Points, in no order, along strands that fork, close into loops and pass close to each other.
Points whose rows are less than 7.01 apart are linked; no others are. Some points are linked to none.
Z828: [ 0.74  2.16 -2.52  1.32 -1.74 -0.46  2.03 -0.69  4.21 -0.37  2.15  3.57
  4.41  3.59 -1.77  0.78 -1.14 -0.29 -3.42  1.06 -0.89  2.48 -0.68]
Z743: [ 0.30 -0.60 -3.28 -0.20  0.78  0.42  0.12 -3.25 -4.61  0.71 -4.41 -1.49
  0.89 -0.97  0.82  2.31  2.56  2.29 -0.97  0.79  0.50 -1.21 -1.67]
Z546: [-0.58  1.32 -1.56 -2.55  0.80 -0.37 -3.26  0.52  0.04 -2.95  5.95 -1.06
 -5.58 -0.43 -1.46 -5.81 -0.95 -3.52  4.89  1.69 -2.26 -1.01  2.81]
Z555: [ 4.22  0.00  0.42  2.25 -1.75  2.02 -3.16  0.62 -6.32 -1.98  0.00 -4.36
 -6.12 -0.70  3.26 -0.55 -0.57 -0.02  1.06 -1.58  1.61 -4.55  0.99]
Z415: [-2.92  1.56 -0.79 -3.08 -1.02 -1.81  4.83  1.78  3.48 -1.15  1.86  1.93
  0.53  0.46 -1.80  1.19  0.52 -2.59  0.73 -0.83 -2.89 -0.51  0.46]
Z810: [ 3.61 -1.23  5.27  2.13  1.44  0.39 -1.77  2.71  3.03  0.60  1.10  1.59
 -0.22 -2.08  0.36 -0.63 -0.71  1.96  0.67 -0.44  1.72  0.28 -0.96]
Z833: [ 0.27  1.47 -1.43 -3.51  0.07 -1.50  0.03  1.83  1.86 -4.58  6.90 -0.29
 -5.33 -0.92 -3.39 -3.35 -1.87 -3.79  5.54  0.31 -3.95 -1.43  2.82]
Z668: [-2.60 -0.57  1.49  0.63 -4.45  2.70  0.44 -0.47 -2.96  2.90 -1.19 -4.07
 -0.70  0.87  5.78 -0.40 -0.40 -5.49  0.96 -0.55  3.62 -0.90  2.39]
Z533: [ 1.57 -1.41  4.08  4.34 -1.23  2.37 -1.56 -0.48  0.62  2.02 -2.38 -0.72
  1.36  0.81  2.69  1.26 -1.62  0.21 -1.47 -0.85  3.85 -0.05  0.71]
Z184: [ 5.19  2.47 -4.62  2.54 -2.60  0.85  2.23 -0.43  3.98 -1.19  5.70  2.59
  2.26  0.31 -1.00  0.48 -1.54 -0.76 -0.87  3.68 -1.04  0.82 -2.00]
Z879: [ 3.02 -1.31  0.10  3.00 -1.85  2.25 -4.20 -1.72 -5.98  0.25 -0.38 -4.57
 -2.39  2.71  2.94  0.21 -0.11 -2.37  0.57 -1.00  3.06 -1.43  1.23]
Z951: [-1.90 -1.02  1.13 -1.59  1.23 -0.19 -1.57 -0.67 -1.35  1.69 -1.74 -0.85
  0.08  0.31  0.27 -1.08  1.43 -0.71  0.78 -0.78  1.67  0.54  0.40]
Z172: [ 4.41  2.81 -2.63  1.22 -2.46  0.80  0.90  1.70  3.87 -1.59  6.83  2.01
  1.05  1.30 -0.21 -1.38 -1.97 -2.34  0.95  2.21 -0.73  1.15 -0.66]
Z843: [-0.21 -2.01  0.80 -1.02  4.28  0.21 -3.07 -2.06 -4.00 -0.13 -4.75 -1.73
 -0.88 -1.29 -0.58  0.55  1.34  3.44  0.92 -1.08  0.85 -0.14 -0.42]
Z469: [ 3.83  0.14  2.64  5.76 -1.85  2.74 -1.99  1.19  0.87 -1.35 -1.30  1.47
  0.70  3.97 -0.29  2.24 -4.33  3.33 -3.84 -1.79  2.39 -0.71  0.05]
Z213: [-4.42 -1.34  2.17 -2.55 -1.57  0.75  2.64  0.21 -0.20  2.48 -7.17 -1.91
  1.46 -2.32  2.83  1.65  2.04  1.20 -1.58 -1.54  0.62 -1.71  0.67]
Z31: [ 5.40 -0.69  0.90  0.77  1.95  1.71 -3.86  0.34 -0.48  0.07  3.08 -2.51
 -3.59 -3.91  1.52 -3.40 -0.53  0.02  3.03  1.28  2.03 -0.47  0.10]
Z507: [ 5.70  0.41  0.56  0.87  0.05  1.71 -3.62  1.95  1.09 -0.12  6.52 -1.98
 -5.00 -3.02  2.14 -4.31 -0.79 -2.39  3.25  1.89  1.39 -0.31  0.65]
Z841: [ 2.54 -0.71  4.30  0.78  0.93 -0.10 -2.78  2.78  2.89  0.76  3.66  2.31
 -0.39  0.71 -0.68 -1.74 -1.26 -0.32  0.85 -0.40  1.55  1.40 -0.56]
Z674: [-5.90 -1.88  3.30 -4.32  3.70 -1.70 -2.67  1.26 -0.14 -0.57 -1.21  0.73
 -1.95  0.91 -3.69 -3.39  0.23  0.07  2.96 -1.46 -1.08  0.90  1.36]
Z22: [ 1.59  3.74 -5.08  2.14 -3.08  0.24  3.22 -0.09  2.24 -3.52  2.43  3.17
  3.09  3.50 -1.62  1.36 -2.14  0.38 -2.97  0.78 -2.16  1.05 -1.52]
Z526: [-2.40 -1.77  0.56 -1.64  0.61  0.27 -3.20 -2.37 -3.95  2.38 -3.17 -1.57
  1.23  3.90  0.67 -0.09  1.48 -1.85  0.06 -1.41  2.49  1.42  0.70]
Z78: [-2.94  0.18  0.62 -2.85  0.37 -3.40  2.69  2.15  2.12 -2.13 -2.64  4.34
  0.89  1.97 -4.57  3.07  0.90  2.98 -1.66 -3.75 -4.19 -0.47 -1.12]
Z789: [-2.06 -0.81  0.00 -1.44 -1.02  1.07  2.10 -0.89 -2.62  1.60 -6.79 -2.17
  0.25 -3.25  2.49  2.64  1.98  2.47 -0.85 -0.49  0.46 -3.00 -0.18]
Z708: [ 0.85  0.74 -1.96 -1.08  0.07 -1.11  2.11 -0.19  3.99  0.78  4.27  1.70
  1.47 -0.76 -1.76 -0.38  0.83 -2.59  0.57  2.10 -0.81  0.86 -0.85]
Z496: [ 3.64  0.57  0.06  2.45 -2.40  2.02 -2.33  1.04 -5.71 -2.70  0.20 -1.61
 -3.23  2.68  2.29  0.99 -1.41  0.84 -0.54 -2.30  0.81 -3.63  0.07]
Z463: [ 3.39 -0.48 -3.08  0.03  2.21  0.07 -3.24 -3.87 -1.61  1.26  1.14  0.60
  2.73  1.94 -1.34 -0.68  1.27  0.08 -0.62  2.22  1.59  2.96 -1.96]
Z71: [-1.92 -0.63 -0.72 -2.36  3.47 -0.75 -5.44 -1.27 -3.29 -2.04  0.24  0.25
 -2.64  2.38 -2.88 -3.42  0.31  1.21  2.57  0.22 -0.82  0.35  0.87]
Z540: [-0.88  1.89 -2.33  1.28 -2.04  0.57  2.54 -1.26  0.46 -0.80 -3.43  1.70
  2.52  2.41 -0.06  2.86 -0.25  2.62 -4.48 -0.52 -0.45 -0.70 -0.33]
Z285: [-1.94  0.20 -0.23  0.76 -2.52  1.46  1.19 -1.55 -1.85  0.29 -4.76 -0.14
  1.94  3.35  1.58  2.72 -0.22  0.94 -3.11 -1.42  1.48 -0.89  0.93]
Z19: [-1.82 -1.77 -1.64 -1.64  5.11 -1.38  1.10 -3.58 -1.44  1.90 -3.80 -1.73
  1.06 -5.77 -0.16  2.06  2.66  2.86 -0.10  2.60 -2.44  1.54 -2.36]
Z333: [ 1.33 -0.94  4.65  4.57  0.79  0.90  0.88  0.48  3.62  0.84 -5.59  1.48
  2.76 -1.29  0.76  3.13 -1.42  5.27 -5.11 -1.43  1.43  0.24  0.12]
Z996: [-1.31 -4.08  3.85  0.74  0.70  0.29 -5.31 -1.01 -4.22  2.43 -2.59 -2.17
  0.41  3.89  0.08 -0.25 -0.51 -1.87  0.52 -2.32  3.00  1.66  1.10]
Z103: [-4.07  0.40 -2.95 -3.37 -0.92 -2.38  4.65 -1.33  1.70  0.44 -2.39  1.85
  3.05  0.81 -2.03  2.77  2.53  0.14 -3.01 -0.12 -4.22  0.91 -0.62]
Z342: [-4.74  0.30  2.84 -2.22 -2.55 -0.94  0.81  5.32 -3.21 -2.13  0.23 -0.52
 -3.38  2.38  1.32 -1.05 -1.75 -1.34  1.45 -3.68 -1.52 -1.48  1.38]
Z101: [ 1.36  0.84  0.73  4.38 -0.47  0.52  3.57 -0.85  5.34  1.78 -1.65  0.82
  2.61 -3.60  0.66  2.43 -0.10  3.02 -4.66  1.82  0.43  0.44 -0.36]
Z98: [-0.87  1.48 -3.24 -3.00 -0.70 -0.84  4.04 -0.26  3.31  0.56  5.28  0.23
  0.74 -0.88 -0.96 -1.16  0.93 -5.02  2.29  2.35 -1.16  0.41  0.50]
Z670: [ 0.45 -0.89 -1.11  2.14  0.59 -0.09  2.85 -2.61 -0.08  1.38 -6.15  0.15
  2.77 -3.45  1.05  4.57  1.73  4.87 -4.70  1.39 -1.53  0.11 -1.68]
Z702: [ 1.73  0.06 -0.69  0.26 -0.50 -1.93  4.83  0.25  4.06 -0.49  1.86  1.94
  0.31 -4.94 -2.62  3.09  0.47  0.86 -0.22  1.47 -3.12 -1.41 -2.05]
Z32: [ 1.81  0.65  0.99 -0.24 -1.19  0.63 -2.64  2.86  0.06 -0.68  6.12 -1.45
 -4.47 -0.22  1.48 -4.34 -1.77 -3.77  2.65  0.41  0.82 -0.04  1.50]
Z402: [-0.89 -1.67  1.10 -0.48  6.74 -0.15 -2.97 -1.04 -2.52 -2.33 -3.86 -1.83
 -3.36 -5.27 -0.82 -1.56  0.51  5.17  4.15  0.71 -2.09 -1.53  0.50]
Z422: [-1.86 -0.98 -3.96 -2.44  4.66 -1.11 -2.83 -5.16 -1.38  0.95  0.12 -1.13
  0.83 -1.71 -3.26 -2.77  2.43  0.31  2.75  4.10 -0.71  1.82 -0.23]
Z666: [-1.70  0.02  0.56 -1.71  0.59 -0.27 -5.05  0.68 -2.51 -1.95  3.75 -2.33
 -6.04  0.01  0.08 -6.21 -1.02 -2.94  3.52  0.26 -1.08 -0.86  3.33]
Z398: [-0.99 -1.27  2.17 -2.06  3.72 -1.14 -4.58  0.41  1.33  0.89  2.92  1.33
 -0.78  1.47 -3.10 -3.97 -0.34 -1.37  2.40  0.19  0.63  3.35  0.49]
Z169: [ 3.14 -0.23 -4.39 -0.61  3.03 -0.56 -2.11 -3.26  0.42  1.54  3.02  1.42
  2.88 -0.62 -2.88 -1.04  1.16 -0.12  0.32  3.90 -0.02  3.41 -2.87]
Z324: [-2.69  1.23  2.41 -2.14 -0.13 -2.48  0.57  3.93 -0.02 -3.02 -1.17  4.08
  0.04  4.24 -3.21  1.63 -1.04  2.34 -0.80 -4.59 -3.34 -0.28 -0.71]
Z430: [ 0.26 -0.56 -1.42  0.92 -1.29  1.88  1.57 -3.30 -3.83  1.84 -6.69 -3.17
  1.51 -2.35  3.50  3.43  1.98  1.69 -1.60  0.71  1.60 -2.28 -0.36]
Z530: [-0.22  0.67 -3.29  1.81 -1.44 -0.25  4.49 -2.67  1.13  0.88 -2.83  0.78
  2.02 -2.83 -0.04  3.90  1.61  3.13 -4.39  2.43 -1.84 -0.43 -2.19]
Z878: [ 0.28 -1.87 -1.93 -1.17  3.78  0.19 -2.69 -4.19 -4.32  1.33 -3.86 -1.76
  1.31 -0.44 -0.56  0.71  2.51  2.26  0.00  0.78  1.25  1.38 -0.72]
Z453: [-0.92  0.97 -0.43 -2.73  1.35 -1.35 -1.82  1.82 -0.10 -2.33  4.16  1.57
 -1.51  3.36 -2.98 -2.27 -0.83 -1.35  2.12 -0.99 -1.88  1.41  0.57]
Z455: [-2.57 -2.05  4.00 -1.82  2.47 -1.83  0.81  2.19 -0.13 -0.39 -7.07  1.57
  0.31 -1.30 -1.27  2.52  1.31  5.12 -1.47 -3.77 -1.78 -1.45 -1.03]
Z54: [ 2.48 -1.67  0.07  1.26  1.15  1.63 -2.19 -3.21 -3.45  1.79 -2.54 -3.30
 -0.15 -1.53  2.52 -0.06  1.71 -0.11  1.14  0.66  3.77 -0.47 -0.21]
Z797: [-0.13 -3.72  3.45  0.28  3.00 -0.39 -7.15 -0.37 -4.56  0.17 -1.04 -0.78
 -1.53  3.85 -1.38 -1.54 -1.11  0.09  0.86 -2.61  1.78  1.61  0.80]
Z24: [ 1.00  2.10  1.56  2.35 -1.14 -0.52  1.83  2.89  4.79 -2.01  0.84  4.46
  1.58  2.74 -2.32  1.77 -2.83  2.52 -3.12 -1.79 -1.33 -0.20 -0.67]
Z375: [ 5.49 -1.69  2.87  2.54  3.07  2.30 -2.86  0.07  1.06  2.19  1.75 -2.72
 -1.30 -5.41  3.33 -2.59 -0.25 -0.44  3.52  1.60  3.62  1.29  0.35]
Z575: [-2.16  0.36 -1.12 -0.79 -3.91  2.49  1.63 -1.85 -2.92  2.31 -2.90 -3.30
  0.44  0.31  4.59  0.53  1.11 -2.88  0.01  0.33  2.85 -1.76  1.38]
Z244: [-2.95 -0.37  1.85 -0.25 -0.99 -0.01  2.13 -0.45  2.84  2.98 -2.68  0.71
  2.93  0.04  1.58  0.63  1.42 -0.53 -2.29  0.20  1.29  0.75  0.91]
Z947: [ 1.32 -2.10  0.70  2.03  2.37  0.42  0.06 -2.85 -1.40  2.10 -6.20 -1.13
  3.09 -2.48  2.33  3.50  1.74  4.15 -2.80  0.36  1.10  0.52 -0.99]
Z981: [ 0.45  3.34 -2.46  3.45 -2.55  1.10  3.86 -0.42  6.61  0.05  0.93  2.07
  3.24  1.66 -0.80  1.17 -2.41  0.28 -5.18  1.42  1.08  1.87 -0.11]
Z252: [ 0.47 -2.00  1.24 -0.50  3.53 -0.13 -7.83 -0.82 -4.33 -1.54  0.38  0.04
 -3.14  2.81 -2.51 -3.13 -1.07  1.26  1.92 -1.13  0.21  1.34  0.86]
Z538: [-1.87 -1.17 -1.48 -1.95  2.73 -1.82  1.02 -2.67 -0.88  2.08 -3.93 -0.29
  2.47 -2.24 -0.87  1.72  3.38  2.46 -1.71  0.88 -1.54  1.55 -1.80]
Z971: [ 1.65 -2.61  0.99  2.46  2.46  1.05 -1.27 -4.20 -0.99  3.86 -5.07 -2.62
  3.99 -1.72  3.43  1.97  1.53  1.01 -1.08  0.73  2.99  1.87  0.17]
Z44: [ 3.39  0.60 -0.73  1.60 -1.58 -0.38  5.41  0.74  4.69  0.25  3.60 -0.14
 -1.27 -7.49 -0.30  2.32  0.04 -0.24  1.25  2.72 -1.73 -2.99 -1.60]
Z209: [ 4.10 -0.39  1.20  2.16  1.07  1.39  0.35  0.45  2.70  2.35  3.22 -1.13
 -0.16 -4.44  2.25 -1.68  0.26 -1.49  1.84  2.83  2.73  0.31 -0.53]
Z341: [-3.54  1.39 -3.09 -3.81 -1.34 -2.47  5.38  0.50  0.97 -1.55 -0.55  1.57
  1.21  0.38 -2.61  2.69  1.54 -0.39 -0.41 -1.03 -4.44 -1.07 -0.42]
Z458: [ 3.43 -1.26  1.45  3.30 -0.46  1.64 -2.85 -0.77 -0.81  0.72 -0.07  0.70
  0.93  2.53  0.97  0.68 -1.41  0.68 -1.04 -0.34  2.64  0.63 -0.20]
Z45: [ 4.12  0.74 -1.46  1.70 -0.19 -0.09 -1.42 -0.62  3.73  0.54  3.35  3.99
  3.53  3.10 -2.20 -0.28 -0.96  0.63 -2.09  1.90  0.44  2.82 -1.98]
Z541: [-2.56  0.31 -2.26 -3.62  2.46 -1.39  0.01 -0.68  0.02 -1.29  1.01  0.01
 -1.84 -0.92 -3.28 -1.63  1.23 -0.70  3.14  0.60 -2.05 -0.41  0.12]
Z980: [ 2.99 -0.43  4.20  1.99  1.22  0.17  1.60  3.62  3.97 -0.11  1.10  0.95
 -1.52 -5.56  0.29 -0.23 -0.28  1.53  2.00 -0.25  0.52 -1.74 -0.73]
Z442: [ 2.19 -0.29  1.27  1.84 -1.27  1.31 -2.68  0.80 -3.80 -1.07  0.50  0.23
 -1.30  3.29  1.33  0.50 -1.37  0.68 -0.23 -1.90  1.10 -1.02 -0.02]
Z921: [-4.47  0.60  2.42 -2.01 -2.13 -1.33 -0.19  4.98 -2.01 -2.17  3.65 -1.49
 -4.02  1.65  1.23 -3.45 -1.96 -3.91  2.26 -2.04 -1.08  0.06  2.52]
Z320: [-0.10 -0.90 -0.55  1.45 -3.13  1.81 -2.55 -2.11 -6.13  0.41  0.02 -4.13
 -0.02  5.26  3.26  0.54 -0.56 -3.87  0.11 -0.88  2.62  0.11  1.72]
Z195: [-2.31 -0.15  0.86 -2.02  1.11 -2.63  1.11  1.15 -0.47 -0.81 -4.84  2.96
  1.09  1.41 -2.69  2.79  1.54  4.68 -2.06 -2.96 -2.55 -1.19 -1.47]
Z705: [-1.71  0.35  0.56 -1.34  0.01 -0.53  0.90  0.78  0.33  0.60 -1.31  1.32
  1.24  0.92 -0.48  0.70  1.06 -0.05 -0.57 -0.92  0.03 -0.07 -0.49]
Z751: [ 1.21  0.11  2.90  1.22 -2.22  0.76 -1.36  4.14 -0.84 -1.09  3.71 -0.01
 -3.63  1.12  2.28 -2.07 -2.33 -1.98  1.26 -1.45  0.83 -1.19  1.06]
Z515: [ 3.56  1.65 -2.39  0.55 -0.84  0.43 -1.73  0.48  1.51 -1.33  5.44  3.21
  2.22  4.27 -1.40 -1.52 -1.57 -1.25  0.13  1.37 -0.28  2.60 -1.31]
Z374: [ 0.12  3.77 -4.02  1.37 -3.96  0.93  2.60  0.49 -1.73 -5.40  0.73  1.76
  2.11  5.15 -0.23  1.51 -1.99  1.24 -2.21 -0.76 -1.82 -0.25 -0.69]
Z303: [ 1.10  1.36 -0.48 -2.07 -0.01 -1.08  0.30  3.09  1.70 -2.97  6.06  0.97
 -3.64  0.36 -2.14 -2.12 -0.99 -2.41  3.27 -0.58 -2.61 -0.56  0.60]
Z886: [-0.62  0.98 -3.45 -1.35 -0.88  1.35  1.96 -1.94  0.35  3.42  2.19 -3.21
 -0.11 -3.32  3.12 -2.49  2.53 -4.99  2.38  3.15  2.62 -0.20  0.36]
Z99: [ 2.38 -2.38  0.07  1.46  4.11  1.32 -2.63 -3.91 -1.93  3.43 -2.77 -3.23
  2.48 -2.80  2.41 -0.24  1.89 -0.12  0.87  1.50  3.34  2.24 -0.57]
Z296: [ 1.50 -1.29  5.35  0.78  0.23 -0.57 -4.54  4.59  0.73 -0.02  4.80  2.49
 -2.62  1.79 -0.92 -2.98 -2.93 -1.32  1.31 -1.75  0.65  1.89  0.45]
Z369: [ 4.98  0.95  1.06  2.79 -0.63  0.59  2.48  2.42  4.32  0.30  2.94  0.80
 -0.53 -5.53  0.20  0.92 -0.81  1.45  1.08  1.94 -0.04 -1.95 -1.19]
Z149: [ 2.26  1.98 -4.56  1.57 -2.48  0.83  4.97 -1.76  0.26  0.63  2.26 -2.26
 -1.18 -6.29  1.43  2.34  1.31 -0.41  0.60  4.10 -0.85 -3.09 -2.61]
Z257: [ 3.04 -0.23  3.79  5.75 -0.60  2.09 -0.58  0.56  2.65 -0.40 -3.77  1.15
  1.01  0.69  0.41  2.86 -3.15  4.66 -4.40 -2.13  2.34 -1.19  0.47]
Z161: [ 2.28  0.41 -1.44  0.71 -0.41  1.94  0.20 -0.88  0.45  2.42  3.12 -3.34
 -1.59 -4.09  3.69 -2.92  1.36 -3.49  2.90  3.11  3.41 -0.91  0.19]
Z131: [-3.32 -2.42  4.96 -0.71  0.32 -0.93 -3.87  4.66 -3.00 -1.11  0.36 -1.12
 -6.27  0.39 -0.01 -3.79 -2.72 -0.78  1.91 -3.40 -0.18 -1.30  1.98]
Z239: [-2.79 -0.69 -3.19 -3.38  3.30 -0.46 -4.46 -3.52 -3.10 -0.31 -0.05 -0.98
 -1.54  0.95 -2.56 -4.00  1.61 -0.64  3.45  1.76 -0.24  1.12  1.30]
Z939: [-3.54 -2.11  2.86 -1.01  1.08 -0.80 -6.73  1.38 -4.27 -2.14  0.51 -2.53
 -6.78  0.41  0.14 -5.49 -2.10 -1.36  2.82 -1.48 -0.73 -1.52  3.33]
Z648: [ 2.49 -1.42  2.88  2.22 -1.43  0.48 -5.06  3.09 -2.86  0.26  3.77 -1.18
 -3.82  1.96  2.08 -2.50 -3.40 -2.92  0.65 -1.82  1.75  0.10  1.53]
Z418: [ 0.00 -0.30 -3.91 -0.95  2.90 -1.18  1.88 -3.86 -1.37  0.52 -0.47 -1.50
 -0.01 -5.81 -1.82  2.78  2.25  2.79 -0.17  3.10 -2.69  0.35 -3.85]
Z949: [ 1.55  1.87 -3.46  1.28 -2.53  1.11  3.90 -0.85  1.63  1.57  2.89 -0.88
  0.57 -3.69  2.24  0.16  1.18 -2.42  0.72  3.50  0.90 -1.68 -1.09]
Z513: [-0.71 -2.13  3.85 -0.92  3.62 -1.01 -1.68  2.08 -1.21 -1.05 -4.35  1.14
 -1.32 -0.91 -2.09  0.59  0.27  4.48  0.63 -3.53 -0.54 -1.07 -1.14]
Z70: [-3.66 -3.10  3.52 -1.97  1.06  0.64  2.69 -0.17  1.18  3.51 -6.37 -3.29
  1.03 -5.75  4.14  0.40  2.40  0.24 -0.04 -0.67  1.72 -0.47  0.27]
Z76: [-3.19 -0.06  0.81 -3.94  2.48 -2.15 -0.69  1.31  0.66 -1.07  0.44  1.69
 -1.35  1.61 -3.64 -1.63  0.56  0.10  2.21 -1.64 -2.40  0.23 -0.01]
Z654: [-1.06  3.38 -3.80 -1.76 -2.21 -1.07  2.58  1.07 -1.91 -4.76  2.41  1.75
  1.72  4.51 -1.25  0.90 -0.50 -0.57 -0.21 -1.10 -2.78  0.69 -0.56]
Z148: [ 3.44  1.26  0.49  3.74 -1.71  1.05 -1.17  2.10  1.35 -2.12  1.06  3.95
  1.68  4.63 -1.37  1.53 -3.28  2.79 -2.96 -1.76 -0.09  0.11 -1.27]
Z220: [ 1.36 -0.98  3.31  3.79  0.76  0.49  2.61  0.33  3.34  1.54 -4.44  0.25
  1.85 -4.12  2.34  2.73 -0.37  3.67 -2.95  0.01  0.93 -0.22 -0.52]
Z883: [-3.01  2.17 -0.44 -0.36 -4.05  1.48  3.05  1.08 -1.02  0.12 -0.51 -1.79
  0.12  1.89  4.05  0.16 -0.09 -2.87 -0.08 -0.32  1.58 -0.90  1.59]
Z895: [ 0.21  0.17 -1.45 -2.20  2.10 -0.64 -3.42 -0.16 -0.60 -0.24  3.76  1.78
  0.45  3.87 -2.68 -2.95 -0.08 -1.79  1.86  0.29 -0.13  3.07 -0.27]
Z750: [ 0.78  0.55 -3.90  0.72 -0.23 -0.05  3.68 -2.82 -0.92  0.94  0.50 -1.52
 -0.05 -5.77  0.53  2.50  2.30  0.90 -0.07  3.48 -1.81 -1.31 -3.26]
Z228: [-0.56 -1.66  5.10 -0.45  0.86 -1.91 -5.35  5.23 -0.66 -1.70  3.76  0.64
 -5.71  0.91 -1.33 -4.17 -3.26 -0.67  1.98 -2.88 -0.67  0.25  1.12]
Z749: [ 2.80  0.18 -2.55  0.50  1.59 -0.96  0.87 -1.36  2.76  1.37  3.21  1.57
  2.54 -2.12 -1.99  0.66  1.03  0.16  0.07  2.85 -0.86  1.81 -2.34]
Z330: [-4.89  2.68 -1.55 -1.24 -4.42  0.69  5.37  0.20  1.19  0.26 -2.23 -0.57
  2.25  1.28  3.06  1.29  0.23 -1.78 -1.89 -0.01 -0.08 -0.61  1.56]
Z222: [-1.71 -1.64  1.24 -0.11 -2.50  1.42 -2.52 -0.74 -4.65  2.09  0.21 -4.40
 -1.74  1.85  3.86 -1.50 -0.48 -5.00  1.80 -0.98  3.12  0.16  2.22]
Z5: [ 0.44  1.48  0.16  0.34 -2.35 -2.27  5.76  2.52  7.24 -2.55  2.13  4.39
  0.96 -1.24 -3.55  3.46 -1.99  0.35 -1.39 -1.67 -3.88 -1.48  0.09]
Z986: [ 0.28  0.39 -2.84 -0.07 -0.63  0.64  2.39 -2.60  0.63  3.42  0.43 -1.66
  1.80 -3.59  2.26 -0.33  2.56 -2.18  0.23  3.62  1.41 -0.02 -0.88]
Z700: [-0.59  1.58 -2.78 -2.79 -0.77  0.02  1.17  0.40  2.03  0.09  7.17 -0.98
 -0.38  0.58  0.07 -3.78  0.57 -6.24  3.74  2.41 -0.15  1.50  1.65]
Z417: [-4.00 -2.50  3.23 -3.44  4.99 -1.50 -4.62 -0.27  1.44  0.27  0.39  1.02
 -0.63  0.40 -3.38 -5.15  0.48 -0.36  3.39  0.35 -0.29  2.29  1.54]
Z948: [-0.02  0.29  0.23 -1.41 -0.49 -2.52  5.12  1.79  4.10 -1.56  0.31  2.63
 -0.08 -3.16 -3.27  3.33  0.24  1.21  0.26 -1.32 -3.63 -2.15 -0.50]
Z820: [-1.26  2.25 -1.49 -1.43 -2.52  0.33  1.74  1.26  0.37 -0.33  6.12 -0.84
  0.63  2.44  2.47 -2.85 -0.54 -5.81  1.88  1.58  0.68  1.83  1.75]
Z234: [ 2.89 -0.55  0.03  1.15 -0.26  2.13 -2.73 -1.38 -4.68  0.56 -1.20 -3.62
 -3.33 -0.80  2.85 -0.94  0.76 -0.35  1.70 -0.29  2.92 -2.43  0.73]
Z186: [ 0.64 -1.05  1.74  3.04 -1.62  1.51 -0.28 -1.86 -0.71  1.70 -5.00 -1.06
  2.06  1.52  1.78  2.86 -0.22  1.45 -2.87 -1.23  3.03 -0.91  0.49]
Z162: [-1.63  2.76 -1.95 -1.00 -3.49  0.67  3.08  1.55 -1.28 -1.18  3.05 -1.43
 -0.76  1.35  2.99 -1.43  0.19 -3.99  1.41  0.83  0.71 -0.99  1.22]
Z150: [-1.39 -0.15 -1.15  0.23 -0.21 -0.76  2.53 -2.54  2.76  3.52 -1.97  0.65
  4.07 -1.58  0.80  1.45  2.27  0.13 -3.14  2.28  0.38  1.87 -0.75]
Z587: [-1.95  1.07  2.17 -0.76 -1.22 -1.41  2.72  2.70  3.49  0.05  0.98  2.56
  1.47  1.42 -0.82  0.25 -0.28 -0.88 -0.67 -1.13 -1.15  0.08  0.24]
Z475: [-2.86 -0.15  3.14 -0.17 -2.36 -0.23 -0.06  3.64 -2.88 -1.16 -1.30  0.87
 -1.21  3.81  1.21  0.96 -2.11 -0.31 -0.71 -3.50  0.07 -1.18  1.12]
Z435: [-0.70 -2.28  3.60 -0.66  5.32 -0.38 -3.83  0.18 -1.49 -0.10 -3.35 -0.46
 -0.81 -1.63 -1.21 -1.12  0.55  3.36  1.90 -1.81  0.70  0.54 -0.22]
Z305: [-3.33  1.80 -3.96 -4.81  0.13 -1.49  2.53  0.27 -0.75 -1.97  1.41 -0.49
 -0.88  0.45 -2.07 -0.81  1.39 -2.62  2.85  0.26 -2.84 -0.57  0.63]
Z276: [-2.63  1.70  1.20 -0.53 -2.09 -0.78  1.26  2.47 -1.31 -2.88 -1.92  2.41
  0.61  5.07 -0.65  2.31 -1.66  2.01 -2.04 -3.68 -1.67 -1.19  0.10]
Z160: [ 1.42  0.87  2.95  0.80 -0.89 -1.70  2.49  3.98  6.82 -1.93  2.87  5.25
  0.80  0.96 -3.56  1.71 -1.95  1.02 -0.81 -1.79 -2.50 -0.03 -0.47]
Z807: [-2.46  2.94 -4.75 -3.96 -1.04 -2.01  2.73  0.52 -1.78 -4.75  3.26  0.20
  0.22  2.57 -2.46 -0.16  0.24 -1.71  2.64 -0.84 -3.84  0.61  0.42]
Z695: [-2.37 -0.31 -3.12 -2.12  0.68 -2.45  2.84 -2.68  1.27  2.09 -1.76  1.69
  3.87 -0.28 -1.75  1.85  3.40  0.57 -3.05  1.58 -2.66  2.73 -1.29]
Z983: [ 2.24 -1.25 -2.50 -0.38  2.98  0.89 -4.82 -3.89 -4.56  0.56 -0.99 -0.72
  0.77  2.22 -0.90 -0.71  1.44  0.54  0.74  0.83  2.00  1.32 -0.90]
Z775: [ 1.53 -1.77  1.36  2.68  1.28  0.71 -1.46 -2.85 -1.28  1.34 -6.24 -0.01
  3.53  1.64  0.64  3.58  0.63  3.92 -3.96 -0.97  1.53  0.79 -0.23]
Z106: [ 0.24  1.73 -1.01  3.27 -1.63  0.18  5.01 -0.53  6.86  1.27 -0.70  2.17
  2.90 -1.04 -1.65  2.48 -0.99  2.20 -5.60  0.95 -0.80  0.71 -0.27]
Z923: [-2.32  2.32 -3.23  1.38 -3.47 -0.03  6.05 -0.91  2.78  0.03 -3.64  0.66
  1.86 -0.27 -0.06  3.56  0.14  2.60 -5.26  0.42 -2.05 -1.19 -0.28]
Z686: [-4.77  1.26 -0.54 -0.74 -3.90  1.10  3.26 -0.60  0.03  0.97 -4.94 -0.61
  2.93  3.63  2.46  2.31 -0.45 -0.26 -3.72 -1.41  0.71 -0.18  2.30]

A tip is a point with one link. Name the tips that can be reached along the links from each point below, in the order of the rows.
Z442 => Z921, Z70
Z833 => Z184
Z31 => Z422, Z648

A piece is two or more points that can be reached from each other along the links. Count, over all rows, the pieces, the separate loops (a circle has one, a figure eight two, a Y none), the forks (points with three links) and the tips (points with one).
pieces => 3
loops => 6
forks => 11
tips => 5

A fork is a point with three links, a tip a point with one. Leave the first point through the second and follow the links. Name the first fork or tip that comes.
Z463, Z169 => Z883
Z507, Z31 => Z695
Z160, Z5 => Z453
Z921, Z342 => Z878
Z666, Z939 => Z828
Z19, Z418 => Z648
Z513, Z455 => Z921
Z422, Z239 => Z705
